Each row is a point on a landscape with many valleys, with its height.
From any point a ball rolls to the lowest of the 2 points nearest to it. It stops when none of these is lower. Distance is the straight distance between rows; heights are no part of it.
Vebi height 569: [153 130  93 112 114 131 130 156 157 159 135 161 162 109 100 178  60 100
  95 135 119 115 110 169 131 141 106 119 104 128 149 127 171 150  81  60
 161 114 109 151 121 192 106 153 145 141]
farut height 642: [136 132 108  48 169 131 146 160 108 122 132 134 105 124 163 138 113 114
 120 137 106  62  44  88  78 117 140 140 137 127 138 122 124 113 136  48
 198  87  84  99  89 153  75 121 188 150]
gura height 828: [178 142 102 179  79 119 147 132 130 150 172 135 190  81  81 128 103 103
  97 104  83 170 181 151 138 130 149 144 118 119 156 106 139 126  76  84
 118 148 157 121 146 167  93 120  96 109]
lupas height 404: [147 146 151 143  79 116 115  88 117 174  95 140 113 129  67 127 117 123
 112 121 148 155 193 134 135 112  38  97 134 112 153 164 124 128 166 230
 125 138 138 118  97  97 160 125 134 135]
mek height 592: [ 86 134  78 134 188 137 142 158 179  84 105 139 111 185 128 158 110 154
 127 135 159 123  67 125 120 138 165 175 137 167  94  91 124 135 153  83
  87 102 137 149 184 182 147 143 118 123]
lema height 848: [120 121 130 120 104 129  53 102 164 193 107 126 104  56 117 191 105  89
 116 120 105 159 180 139 130 125  84  96  99 116 150  98 133 144  74 134
 157 135 170 133  97 104 163 154 152 116]
Sodav height 663: [170 126  92 156  90 122 138 118 130 159 118 139 152  74  79 182  71 124
 120 126 133 148 185 123 143 152 100 158 136 112 152 127 131 121 143 119
  90 148 172 168 162 145 170 143  70  61]
kuf height 716: [120 163 137 143 105 125 154 140 157 100 118 125 146 226 101  88 133 140
 135 140 144 137 102 155 151 116 150 126 130 150 129 145 135 132 167 169
 102 133  91 115 132 166  94 121 131 169]
bekam height 826: [158 131 150 160  75 112  89  87 134 197 124 135 140 119  83 151 109  99
  99 151 135 137 205 171 154 129  89  86  98  89 169 136 152 130  80 188
 153 161 163 130 109 118 155 158 141 122]
vofu height 436: [ 61 138 124 125 203 149 118 125 155  87  98 130  91 164 143 138 175 180
 131 128 171 108 102  93 140 126 126 153 153 141 112 119  87 138 178 174
  44 102 140 141 171 133 189 132  90 118]
Lidut height 496: [127 157  80 177  98 159  76  65 179 185 134 117 143 105  84 127  99 127
 101 122 104 189 212 162 125 108 141 136 102 131 118 103 136 148  97 170
 147 124 154  88 161 104 142 152 110 139]
Kolo height 721: [113 114 184  85 144 135 109  96  85 115 107 153 115 158 160  91 220 161
 162 157 180 111 110 114 158 148 148 118 164 104  97 171 126 133 182 187
  87 137 118 143 106  80 160 116  93 171]
mav height 502: [127 148 100 151  92 118 118  88 197 131 117  86 159 215 105  72 136 189
 126 169 102 153 152 182 131 127 186 128 124 152 120 120 181 156 164 168
  82 141  91  62 158 141 119 166 129 143]
papo height 685: [116 134 122 142 108 129 144 128 162 124 123 124 145 183 117 114  95 127
 117 138 144 126 112 157 141 124 144 121 110 146 119 133 155 137 121 144
 125 133 107 121 133 145 113 138 137 150]
karus height 683: [132 122 146 116 127 128 135 100  61 108 108 128  94 115 164  81 176 131
 164 164 161 111 142  98 122 160 141 110 160 117  87 166 129 138 157 175
 123 131 124 132 115  65 137  96 107 163]
lodek height 567: [186 101 157 102 109 136 141 139  73 135 132 141  90  31 157 130 167  91
 145 133 121 135 153 116  77 150 110 110 137 124 125 122 113 163  98 132
 217 105 118  93  96  88  90  84 162 138]
zatud height 455: [118 163  92 165 100 164  84  84 152 146 134 115 129  85  95 112 105 117
 107  87 101 191 203 119 115  81 122 128 118 153 121 111 108 136 113 156
 127 116 159  93 158  97 111 116  94 136]
Ruf height 321: [143 116 116  87 164 129 156 148  91 134  75 193 102 107 144 182 141 117
 120 131 183 103  70 122 121 174 103 151 173 120 111 156 120 159 154  87
 145 109 127 175  80 138 175 102 130 106]
Tedi height 501: [164 127 122 105  90 117 144 136 106 171  85 169 134  47 111 199 100 101
 129 134 138 130 155 120 131 183  65 128 155 102 162 149 123 148 134 112
 129 136 170 189  77 141 168 120 120  84]
momi height 796: [134 204 130 146 106 113 145 167 110  88 181 104 152 188 168 113 112 123
 125 146  43 128 109 141 129  65 195 128 124 192 159 120 115  68 171 107
 169 114  76 102 109 181 101 117 174 168]
fini height 104: [140  96 162 124 125 105 114 115 100 167 139 112 136  85 126 148 132 130
 135 106 138 125 171 120 163 154  85 114 137  83 148 137  86 101 114 131
  97 169 178 181 136  90 197 148  88  39]
venar height 684: [113 146 156 115 138 128 154 137 180  99 116 153 146 243 117 115 178 155
 138 139 177 127  62 159 172 126 153 142 138 134 123 132 132 136 176 157
  82 148  98 137 145 195 119 138 117 141]
sinu height 622: [147  89 118 140 137 122 146 122  56 120 134 136 123  51 158 117 122 120
 145 153 133 101 147  77 110 164 128 124 153  98 116 139 138 121 102 105
 138 147 147 151 144  90 127 113 114  94]
Vosiv height 442: [119 128  86 139 172 128 160 152  73  80 116 153 101 113 154 104 112 120
 154 158 143 101  92  72 113 149 146 153 162 129 112 135 117 127 159  94
 117 110 142 147 138 131 116  94 124 145]
posi height 218: [137  90 159 145 126 111 126 131  91 133 175 107 151  99 131  93 143 127
 135 116 128 115 159 118 157 137 118 116 132  98 135 136 107  93  75 119
 103 170 152 155 169 101 138 136  90  75]
Gorog height 206: [ 83 126 138 133 136 116 135 118  93  81 162  81 132 145 187  74 124 153
 160 175  86 102 122  88 114 116 185 121 123 129 121 119 129  82 128 136
 135 119 123 112 147 105 115 137 156 153]
Lede height 365: [101 109 108 133 149 123 111 139 130 111 157 120 126  77 144 112  98 121
 131  98  95 136 115  90  98 102 135 162 129 149 124  97  91 102  85  82
 125 118 149 115 153 113  99 108 125 102]
sepef height 631: [135 133 127 131 113 113 165 128 158 121  93 154 133 211  73 119 138 171
 132 165 191 131 113 158 156 130 125 170 159 134 121 147 143 143 188 179
  67 147 102 132 152 178 161 143 103 130]
Ruz height 498: [148 140 154  72 142 165 133 165 123 128  89 152  80 153 151 139 179  86
 128  92 139 107  61 140  93 119 104 107 129 136 111 151 128 153 170 110
 215  98  76 106  51 124  60  89 181 177]
fafo height 697: [163 117 150 134  93 119  99 141 113 164 145 146 148  27 118 162 134  78
 109 108  99 134 180 122 145 132  81 109 122 109 169 107 114 130  51  86
 141 155 184 152 103 139 108 132 120  89]
mos height 842: [192 150 108 198  58 121 161 107  95 143 184 124 187  91  80 100 117 110
  95 127  93 157 220 144 147 125 162 131 119  98 166 118 151 130 107 136
 112 145 162  98 149 153  87 112  80 112]
sesok height 609: [ 81 117 189  94 146 137 126 125 141  89 140 124 136 202 172  97 186 151
 159 143 160 105  81 119 166 129 155 116 128 110 108 141 126 116 144 153
 103 149 105 141 134 127 121 144 119 152]
fesi height 859: [172 138 137 183  76 121 160 103  45 130 187 122 173  75 123  85 138 112
 110 137 105 119 197 113 140 134 149  99 123  81 163 140 147 105  77 134
 141 148 167 129 139 127  89 103 106 122]
Ditob height 732: [137 120 161 133  93 102 126 125 154 127 176  78 179 192 119  63 150 159
 140 135 108 149 153 172 157 120 165 103 113 119 143 129 136 121 105 151
  80 174 107 108 178 130 122 154 115 126]
Faf height 505: [ 86 132 154 106 179 124 131 117 140 123 105 141 112 162 130 165 163 168
 125  97 174 126  87 127 162 132  91 152 144 116 130 135  95 143 164 170
  65 114 137 156 133 125 216 133 100  84]
Vovu height 724: [161  89 104 183 148 106 187 162  89 109 163 113 193 116 130 122  95 162
 130 158 106 127 117 123 127 159 178 133 134 105 153 125 191  91 107  63
 131 138 117 168 176 140 118 148 126 128]
bav height 623: [150 121  87 159  94 120 128 105 169 175  97 154 154 117  81 179  54 131
 103 172 138 137 169 172 135 156 112 140 115 118 134 134 191 152 110 139
 136 138 140 136 142 152 165 173 126 117]
nebit height 693: [154 109 177 119 105 103 136 148 137 128 163 115 179 187 100  73 163 159
 140 136 152 135 139 174 179 132 123 125 135  97 140 154 121 117 121 159
  63 186 111 144 168 139 149 150  86 108]
bot height 185: [133 136 136  80 147 129 158 111  74 110 147 118 114 141 189 118 131 133
 140 182 111  58  76 105  95 126 174 115 119 110 112 142 172 102 138  96
 209 109  89 108  77 107  87 126 193 181]
Zuf height 354: [108 136 127 103 156 177 107 146 175 109  92 100  60 131 151 148 142 107
 121  88 109 111  96 115  64  95 103 117 105 164 113 122 139 140 143 122
 182  75  98  84  82 120  59 110 190 165]
didav height 444: [146 131 164 128  88 110 102 133 143 182  95 151 125 110  77 172 121  84
 115  94 126 168 154 143 137 122  35  96 121 119 160 141 110 138 132 173
 139 140 148 144  68 117 157 123 150 114]
tukob height 768: [143 120 146 138 107 112  86 106 166 159 165  87 156 155  88  82 130 161
 127 111 124 168 197 184 165 114 123 115 111 123 139 115 111 119 112 165
  73 177 133 101 188 108 149 159  91 103]
vad height 725: [ 73 119 135 111 181 124 113 159 201  97 153 113 127 194 151 141 133 146
 141  81 121 121  42 145 133  99 158 172 108 157 107  80  95 101 109  78
 107 121 121 136 165 159 114 149 129  97]
puvib height 705: [161  86 160 112 124 110 110 152 101 151 149 134 150  46 138 138 139  93
 119 113 112 101 129 122 129 147  87 118 122 105 148 122 117 115  41  59
 169 147 150 147 100 123 110 132 147  83]
nir height 810: [148 127 137 172  81 116  92  89 171 192 146 121 158 155  91 129 107 113
 102 147 121 145 182 201 153 121 129  96  78 105 146 115 170 142  70 170
 151 151 140 110 132 132 139 170 143 131]
loza height 187: [131  87 166  97 133 102 125 108 108 171 103 118 115  81 138 172 144 124
 140 120 143 124 156 122 140 178  84 105 138  91 130 142 101 130 121 131
 133 145 160 168  96  73 211 143 124  58]
Sek height 594: [180 114 150  80 139 140 148 159  75 113 116 138  85  82 164 117 171 102
 154 133 131 116  91 116  71 146 136 128 144 131 105 131 101 146 144 111
 221  88  93  86  79  93  72  78 172 173]
kez height 793: [179 127 142 150  87  87  87 105 177 190 142 103 165 142  57 130 123 137
 112 121 117 176 200 200 171 124 108 131 104 113 155 112 124 117  95 149
  94 194 151 122 160 125 163 174 100  84]
kal height 392: [121 116 157 115 129 146 101 129 137 133 106 111  85 106 153 135 143  96
 127 105 121 122 127 128  91 113  91  96 100 140 116 133 139 158 110 139
 184 109 113  95  87  90  99 114 174 148]
nubu height 332: [116 125 105 145 137 149 110 112 126 123  94 117  60  57 135 138 127 114
 128 100 123 144 163  78  88 120  95 120 143 161 114 125  95 163 152 158
 119 105 144 113 130  86 138  88 110 120]
mesug height 654: [144 141 179 112 131 112 126 155 115 119 157 153 169 188 105  83 190 157
 142 107 170 142 111 156 184 115 105 145 147  97 150 163  85 128 153 185
  52 166 112 150 141 135 158 116  77 119]
ruv height 270: [ 81 118 160 116 165 138  96 111 167 146 117  98  93 148 101 134 167 174
 123  65 135 153 158 133 144 101  57 102 122 122 127 139  89 121 186 211
  68 130 132 122 126  88 198 141 112 113]
Sedo height 540: [124 141  87 168 103 144 103  95 164 167 175 115 166 110 116 123  91 128
 107 116  78 165 165 160 112 111 178 141  93 132 123  93 146 135  63 108
 157 124 143 103 156 127 123 147 139 135]
Pago height 644: [ 89 155  95 146 164 138 128 148 200  81 102 115 121 215 110 118 149 176
 137 136 142 137  92 135 133 125 173 163 143 175 105  95 101 144 179 134
  50 114 121 118 180 184 132 138 105 142]
mino height 652: [145 122 119 141 115 129 140 100  57 121 131 126 109  85 145  91 130 126
 148 149 154 114 170  73 132 150 124 112 155 108 116 156 123 133 149 165
 104 148 145 136 143  80 140  97  87 117]
Mozi height 656: [118 100 159 104 146 124 149 144 104 109 141 138 155 168 153 109 141 133
 147 146 157  98  75 127 152 148 154 126 130 107 106 144 151 104 109  96
 130 147 112 163 121 123 123 145 134 130]
beg height 596: [149 124  92 132 116 135 156 123  69 113 121 152 101  40 150 122 105 100
 127 152 128 111 151  81  94 150 123 119 149 120 124 137 140 158 114 111
 159 117 137 122 113 116  99  85 134 138]
numud height 471: [110 101 188 111 145 130 101 115 112 131 116  94  84 123 144 110 189 125
 145  94 142 136 158 120 121 126  91  88 123 120 104 146 108 138 138 181
 135 141 124 107 115  57 160 121 130 117]
dapiz height 577: [118  99  83 174 134 143 115  91 125 159 201 112 173  72 146 127  89 152
 104 146  66 127 164 133  83 110 199 138  96 101 132  85 166 107  57  92
 175 117 157 119 168 131 130 156 149 123]
saz height 506: [184 148 148 139  78 109 133 132 108 161 138 148 156  94  71 151 122 101
 118  86 140 152 178 126 164 123  59 141 139 101 181 146  76 118 147 157
  82 167 170 163 107 142 149 103  76  73]
tiv height 565: [ 85 141 185 100 125 134 129 129 130  89 142 103 128 200 177  96 165 132
 152 124 125 105  90 122 139 108 153 103 109 128 112 142 131 101 141 145
 149 128  93 122 101 115  83 128 160 163]
bevi height 238: [ 78 144  99 131 140 169 135 102 170 101  77 116  82 168 139 140 115 132
 112 152 160  93 117 111 109 121 135 114 108 168 100 133 159 143 153 154
 145  90 101 111 108 133  97 135 157 180]
zabam height 655: [112 113 122 125 115 131 135 110 152 148  90 137 119 133 116 158  86 122
 111 151 169 117 135 140 135 144 100 119 117 134 113 142 158 140 119 148
 131 135 127 142 123 121 163 151 130 120]
Tus height 125: [ 83 125 129  99 156 160 152  94 137 109  71 141  83 165 154 146 147 141
 129 177 197  83  98 102 131 153 139 115 130 140  83 148 174 141 160 151
 150 121 103 130  95 119 127 138 144 171]
Dut height 377: [130 150  98 148 143 150 132 145 104  94  90 144  64  83 136 117 138  99
 126  96 132 145 129  81  86 115  97 130 158 163 121 136  83 164 170 147
 127  92 134 117 107 124 100  59 121 142]
zof height 691: [ 63 138 147 127 188 144 106 143 208  84 122 118 112 211 138 139 168 164
 134  87 150 127  65 139 144  99 145 151 115 161 111  98  88 130 146 139
  69 114 114 129 168 162 134 147 111 120]
Foluz height 770: [121 140  82 147 146 107 163 175 119  95 177 123 161 127 129 121  84 131
 131 119  66 144  85 120 106 106 188 165 139 165 145 100 106  78 129  50
 130 117 119 123 154 175 103 114 144 134]
fuvul height 811: [190 148 108 169  71 100 104 125 177 180 133 134 178 115  48 146 106 104
 108 114 106 187 187 190 154 127 117 154 110 124 157 109 136 138  89 111
 113 171 151 119 141 155 129 148 100  99]
Bido height 527: [121 157 174  88 123 149 132 134 118 111 124 113 107 189 172 115 175 104
 135  99 111  98  77 133 107 100 134  95 106 130 121 150 153 110 157 133
 206 110  76 109  57 107  44 103 192 175]
Big height 619: [128 112  83  86 186 118 159 185  99 102 141 154 137 120 139 141  93 124
 119 130 115  85  35  99  99 129 139 154 147 124 139 115 120  98 122  16
 161  97 111 141 127 186  98 127 156 126]
soge height 423: [119 156  88 161 105 129 111 102 171 121 154  74 160 175 116  74 116 174
 131 133  80 171 160 158 120 120 204 137 121 164 116 108 142 137 138 141
  96 127 112  77 172 120 121 148 115 139]
bif height 473: [166 146 137 127  76 109 120 147 142 176 104 170 153  82  76 183  93  82
 113 113 129 154 163 148 153 140  58 130 130 118 178 140 116 133 109 128
 122 146 164 170  91 163 151 129 121 100]
geseg height 748: [103 111 127 119 145 115 117 144 210 128 173  97 157 178 133 142 110 140
 136  87  93 145  68 174 128 103 161 159 101 155 110  84 121  99  74  54
 125 144 111 134 168 145 114 158 138  99]
kuli height 692: [128  73 134 124 171 117 176 148  92 105 155 119 173 154 160 130 113 171
 143 173 141  92  74 115 135 152 168 125 121  93 124 124 194  80 105  58
 155 142 107 179 158 124 120 173 145 131]
mezoz height 682: [166 124 121 157  93 124 113 124 118 168 139 134 159  43 106 174 101 101
 111 119 110 139 196 126 151 144  99 129 126  99 163 117 127 113  84  98
 114 165 195 164 150 131 138 143  82  70]
sanon height 681: [ 93 159  58 138 148 151 136 125 125  96 144 110 118 119 160 134  59 153
 110 169  74 103 108  95  75 104 196 151 117 171 125 102 144 102 138  87
 167  73 115  94 135 144 106 134 176 175]
Ladid height 857: [111 108 116 110 119 129 101 104 153 170  80 122  78  45 123 194 101 107
 121 118 122 149 166 113 108 148  72 112 125 134 130 118 119 164 127 140
 141 119 159 139  98  96 182 136 142 106]
Zanol height 544: [125 120  62 155 189 119 166 181 120  81 124 148 134 151 124 136  84 148
 134 143 138 130  75 109 119 148 167 171 154 143 124 103 136 117 162  50
 100 107 142 169 193 178 129 122 112 125]
Guti height 381: [130 135 105 104 185 132 160 141  70 103  79 187  95 136 150 139 156 122
 136 156 189  91  64  99 124 166 146 156 172 127  89 145 125 144 174 100
 123 106 131 166 103 133 147  99 126 156]
zit height 415: [ 88 117 195 108 132 144 105 113 150 129 109 112 111 186 127 107 186 140
 140 104 162 134 129 134 151 108  86  89 117 121 101 160 134 127 160 203
 117 142 106 119 108  97 144 138 124 145]
tibu height 305: [ 90 138  95 130 142 170 105 124 182 124  81 126  84 126 122 153  97 115
 108 106 134 123 116 122  97 105 108 133 115 180 109 124 130 150 127 125
 142  84 115 112 113 132 107 121 152 160]
mipa height 250: [125  91 150  74 156 142 148 101  92 117  97 142  92 136 179 132 165 136
 152 175 176  74  85 113 122 166 166 119 133 119  70 150 166 137 143 111
 181 128 100 128  87  81 119 130 150 161]
sepa height 618: [150 153  74 150  90 140 153 127  79 117 124 167 118  39 124 123  94  82
 117 119 118 141 169  72 120 119 119 131 155 133 144 127 125 156 139 116
 119 109 154 121 123 146  81  72  90 132]
Zele height 874: [164 157 129 162  88 112 173 128  42 100 168 131 162 108 124  63 126 110
 138 146 116 125 155 106 138 134 156 114 138 104 146 159 138  99 114 139
 125 136 135 135 122 123  92  87 110 155]
Mar height 260: [131  95 155  78 140 116 138 130 126 158  79 155  99  93 140 199 148 117
 128 111 157 124 101 130 124 174  78 127 142 115 119 141 103 167 139 114
 159 118 138 162  67 105 200 121 147  85]
rikis height 573: [156 128 101 150  99  93 151 121 169 119 100 122 156 213  80  86 131 179
 134 178 142 146 133 169 143 141 161 158 145 136 128 134 188 157 180 139
  66 162  89  93 158 171 130 153 118 126]
kulom height 539: [193 147 134 154  86  99 141 153 117 136 152 144 160 137  57 107 127 122
 126  90 146 161 168 152 171 115  93 168 135 115 170 142  84 125 161 160
  61 168 133 134 144 159 135 105  61  86]
sumil height 794: [129 170  90 171 117 110 150 145 118 101 186 103 165 142 148 113  97 146
 126 144  35 156 125 130 107  92 222 149 126 188 145 103 129  83 143  92
 142 115 107  89 142 163 118 127 151 147]
dutom height 524: [167 110 119  79 109 127 134 147  96 166  94 170 105  21 133 195 114 100
 131 139 130 121 147 112 108 184  72 115 151 124 138 136 127 183 116  92
 170 120 138 159  75 140 146 116 145 107]
Ladi height 269: [146  91 105  70 172 134 155 126  73 124 112 141 109  99 171 142 115 137
 134 190 147  63  73  91  86 167 154 125 139 105  93 136 175 134 126  64
 196 108 100 119 102 103 107 137 170 159]
pumo height 416: [106 135  85 141 118 151  89 107 155 147 140 124 125  57 118 140  95 109
 123  80 102 176 171  99 117  95 118 156 128 150 114  94  89 129  92 104
 115 127 164 122 165 107 127 118  88 103]
Lur height 306: [125 114 137 150 118 112 120 130 102 109 187 108 151  91 128  81 123 118
 135  91  92 145 147 102 128 100 142 126 124 130 140 111  88  88  79 108
 109 143 153 120 162 110  97 104 107  97]
vabuk height 65: [105 126 169  98 138 110 137 107  72  95 169  85 134 141 216  91 150 146
 159 189  79  72 103  97 104 108 186 119 113 114 120 124 152  64 129 133
 191 119 106 105 102  94 101 136 193 155]
Dib height 639: [161 148  69 160  72 146 143 110 103 147 131 149 142  54 100 151  77  95
 108 119 129 156 201  87 138 121 114 154 150 124 145 121 125 140 154 135
  89 128 172 125 152 144 115 101  54  98]
far height 348: [114 126 150 115 116 115 129  87 141 162  98 127 113 153  75 134 126 167
 123 116 166 140 159 132 150 121  55 127 144 108 142 152 102 127 190 219
  79 132 132 138 114 102 193 137 119 116]
tonan height 647: [ 72  94 125 128 149 141  93  92 180 145 126  91 108 120 153 148  92 132
 124 130 131 110 137 136 122 117 142 129  90 132 100 104 155 125  69 115
 145 127 132 115 159  93 144 173 140 119]
kimob height 546: [154 121 107  86 122 133 110 151 115 166 117 169 130  55 127 178  83  95
 110 146 128 101 124 129 114 154  80 112 120 115 146 135 159 164  71  66
 171 112 125 151  93 164 116 142 154 126]
der height 351: [ 81 135 101 140 162 150 115 123 151  85 113 106  92 152 132  96 138 175
 140 138 149 123 143  89 137 127 138 140 145 150 109 127  88 135 175 175
  50 114 133 124 178 116 154 129  76 143]
Foli height 615: [140 151 159 140 140 105 138 181 117  98 159 145 161 187 115  81 163 130
 143  85 142 148  86 147 164 111 130 151 140 122 150 144  75 126 134 151
  63 147 117 143 147 163 122  99  90 123]
lamo height 578: [174 151 136 157  97  95 158 171 122 111 157 133 171 171  75  78 129 119
 132  95 129 163 131 160 157 122 135 151 134 130 156 148 102 126 137 135
  75 159 115 130 140 173 107  98  86 117]
difa height 706: [ 99 124  63 128 155 154 152 122 146 111 133 119 124 146 148 158  55 158
 107 175 118  87  90 118  97 132 184 133 112 139 113 110 190 130 124  75
 162  93 107 121 154 146 115 164 163 165]
kezu height 256: [ 91 133 104 148 140 148 108 100 132 103 117  95  91 114 139  94 117 143
 137 120 133 131 165  90 114 114 131 118 130 150 106 127 102 130 139 169
  97 115 138 106 158  90 136 116  96 134]
Tifu height 591: [104 129 113  96 201 123 140 178 126  97 121 172 121 157 153 152 133 114
 120 102 161  90  24 124 129 128 127 165 141 129 121 117 102 122 125  52
 136 100 121 151 124 178 121 120 140 106]
Bok height 776: [113 196 135 157  89 132 136 132 134  85 151  83 148 206 145  91 118 138
 129 135  65 145 127 152 126  82 187 108 109 176 145 126 129 102 166 150
 145  96  89  98 116 162  89 116 164 179]
per height 347: [ 83 129 180 109 152 155  96 117 166 116 121 105 110 181 114 100 197 182
 130  98 157 142 156 134 147  97  65  90 135 118 125 159 106 119 196 237
  69 131 112 105 136 104 166 135 103 153]
gokas height 750: [145 116 110 157 130 101 170 164 125 116 181 110 182 137 122 121  96 138
 125 126  83 135  98 151 126 131 177 143 123 138 145 114 150  88  92  55
 127 140 112 136 159 162 112 139 142 118]
bel height 422: [137 156 131 139 144 166 143 149 101 101  60 154  62 129 121 123 182 106
 136 101 151 143 107 115  86 121  87 113 152 158 107 159 105 159 196 177
 144  93 110 116  75 120 108  64 142 173]
Duva height 838: [152 135 136 145  74 125  70  93 119 193 121 144 118  51 117 171 122  85
 102 137 106 157 220 136 132 129  80  80 108 100 180 111 141 155  74 166
 163 146 186 128  90 126 140 138 143 124]
noro height 890: [142 142 143 134 126 109 157 140  39  89 168 133 154 131 153  45 160 123
 174 151 114 115 117  88 142 137 164 128 158 103 132 156 107  87 137 127
 101 139 136 154 131 110 108  90 103 159]
kodo height 545: [170  97 158  93 106 128 120 148 101 161 117 146  89  23 144 173 152  83
 134 120 116 145 163 117 105 158  74 109 135 129 138 114 101 175 100 117
 191 121 139 122  85 104 131 111 155 106]
tafa height 593: [146 138  69 145 103 135 114 122 186 176 121 153 162 126  92 171  58 120
  94 150 115 142 133 185 127 142 136 137  99 138 127 117 186 164  86 102
 155 119 123 123 132 170 124 160 146 147]
Sela height 772: [101 115 145 120 120 125  98 119 234 156 148 100 140 199 120 149 117 120
 120  98 117 141  97 188 156 100 136 124  73 146 116  96 153 122  83 110
 142 153 103 121 145 127 112 175 140 115]
sugal height 613: [108  81 106 165 139 135 119  97 130 149 157 105 148 105 148 133  80 149
 114 162 117 113 158 150 111 142 171 115  95  97 118 109 189 125  64 112
 145 138 141 135 180 105 144 183 136 111]
fut height 756: [110 140 177  86 165 130 125 107  97 122  96 194 133 178 135 130 225 163
 140 137 198 118  67 129 178 145 142 150 168 108 115 162 123 135 188 175
  69 127 126 153 100 119 180 118  96 146]
Nop height 556: [ 86 129 146 103 200 130 131 151 134 103 108 167 110 167 155 165 168 129
 125  96 182 107  42 125 150 131 116 158 140 132 114 124 105 140 132 111
 108 108 128 156 121 145 166 122 124  84]
zat height 749: [ 99 181 160 144 118 148 121 147 142  67 124  95 133 227 133  77 159 145
 147 112 100 148 106 132 128  91 142 100 119 150 129 140 103 105 186 183
 107  97  98 112 127 153  77 107 143 187]
veri height 658: [120 158  87  82 159 136 130 142 111 112 140 109 101  95 167 134  86 124
 114 147  70  87  77  81  56  89 156 146 127 160 143 106 122 107 138  72
 188  69 100  78  99 161  73 107 197 167]
Ses height 490: [122 151  90 152 190 117 169 173  72  72 128 169 129 154 146  99 134 128
 163 150 140 111  68  86 141 147 159 178 170 118 126 123  98 117 178  91
  80 105 154 166 166 162 134 100 103 147]
Mogo height 671: [ 97  80 161 109 140 115  83 120 169 158 126 109 113 106 144 167 115 103
 124 109 137 116 129 143 137 126  94 115  95 119 117 114 131 118  64 105
 152 143 141 137 121  92 163 168 142  83]
Rav height 690: [142  60 176  90 145 111 104 141 118 156 124 120 117  73 163 156 153 103
 134 126 134 100 127 128 127 156  92 121 115 101 116 123 123 127  65  82
 187 142 134 132  99  85 150 147 154  68]
Pab height 463: [140 153 131 103 137 146 149 138  93 109  74 161  83 146 144 118 170 100
 137 129 167 106  77 123 102 138 127 119 153 144  99 157 122 155 176 134
 166 102  98 125  61 118  95  81 156 190]
mirun height 320: [ 96 148 123 153 112 125 129 121 128  82 158  77 143 170 152  63 120 166
 151 158  91 136 146 116 132 119 186 113 125 141 130 123 119 107 142 155
  99 117 117 103 176 123 115 135 123 157]
zutap height 790: [111 116 162 131 108 122  92 107 207 173 124 118 130 178  98 156 112 109
 112 114 140 138 135 182 162 100  97 100  83 133 128 115 157 128  96 164
 144 150 120 125 125 112 142 173 143 128]
vus height 433: [124  94 181 118 153 157 116 138 136 123  93  95  54 106 141 147 201 112
 146  86 126 148 145 127  83 121  83  92 117 141  90 140 117 156 159 183
 178 110 111  89  97  65 142 115 154 131]

Two balls start at each pair of points below. Name the first point that both come to, or write -.
mesug, papo -> bif
lodek, Zele -> bif
Duva, puvib -> fini
Vovu, mos -> -
mek, tonan -> fini
farut, Vebi -> -

For each start below, name every point that the ball comes to, in order.
sugal -> dapiz, Sedo, Lidut, zatud, pumo, Lede, Lur, posi, fini
Ditob -> nebit, mesug, Foli, lamo, kulom, saz, bif, didav, lupas, far, ruv
momi -> Bok, zat, kuf, venar, sepef, rikis, mav, soge, mirun, Gorog, vabuk
Foluz -> gokas, Vovu, kuli, Mozi, sesok, tiv, Bido, Ruz, Pab, bel, Dut, nubu, kezu
sanon -> veri, farut, Big, Tifu, Nop, Faf, vofu, der, kezu
kimob -> dutom, Tedi, bif, didav, lupas, far, ruv
lema -> Duva, bekam, nir, zutap, Sela, geseg, vad, zof, Pago, mek, Zanol, Ses, Vosiv, Guti, Ruf, Mar, loza, fini
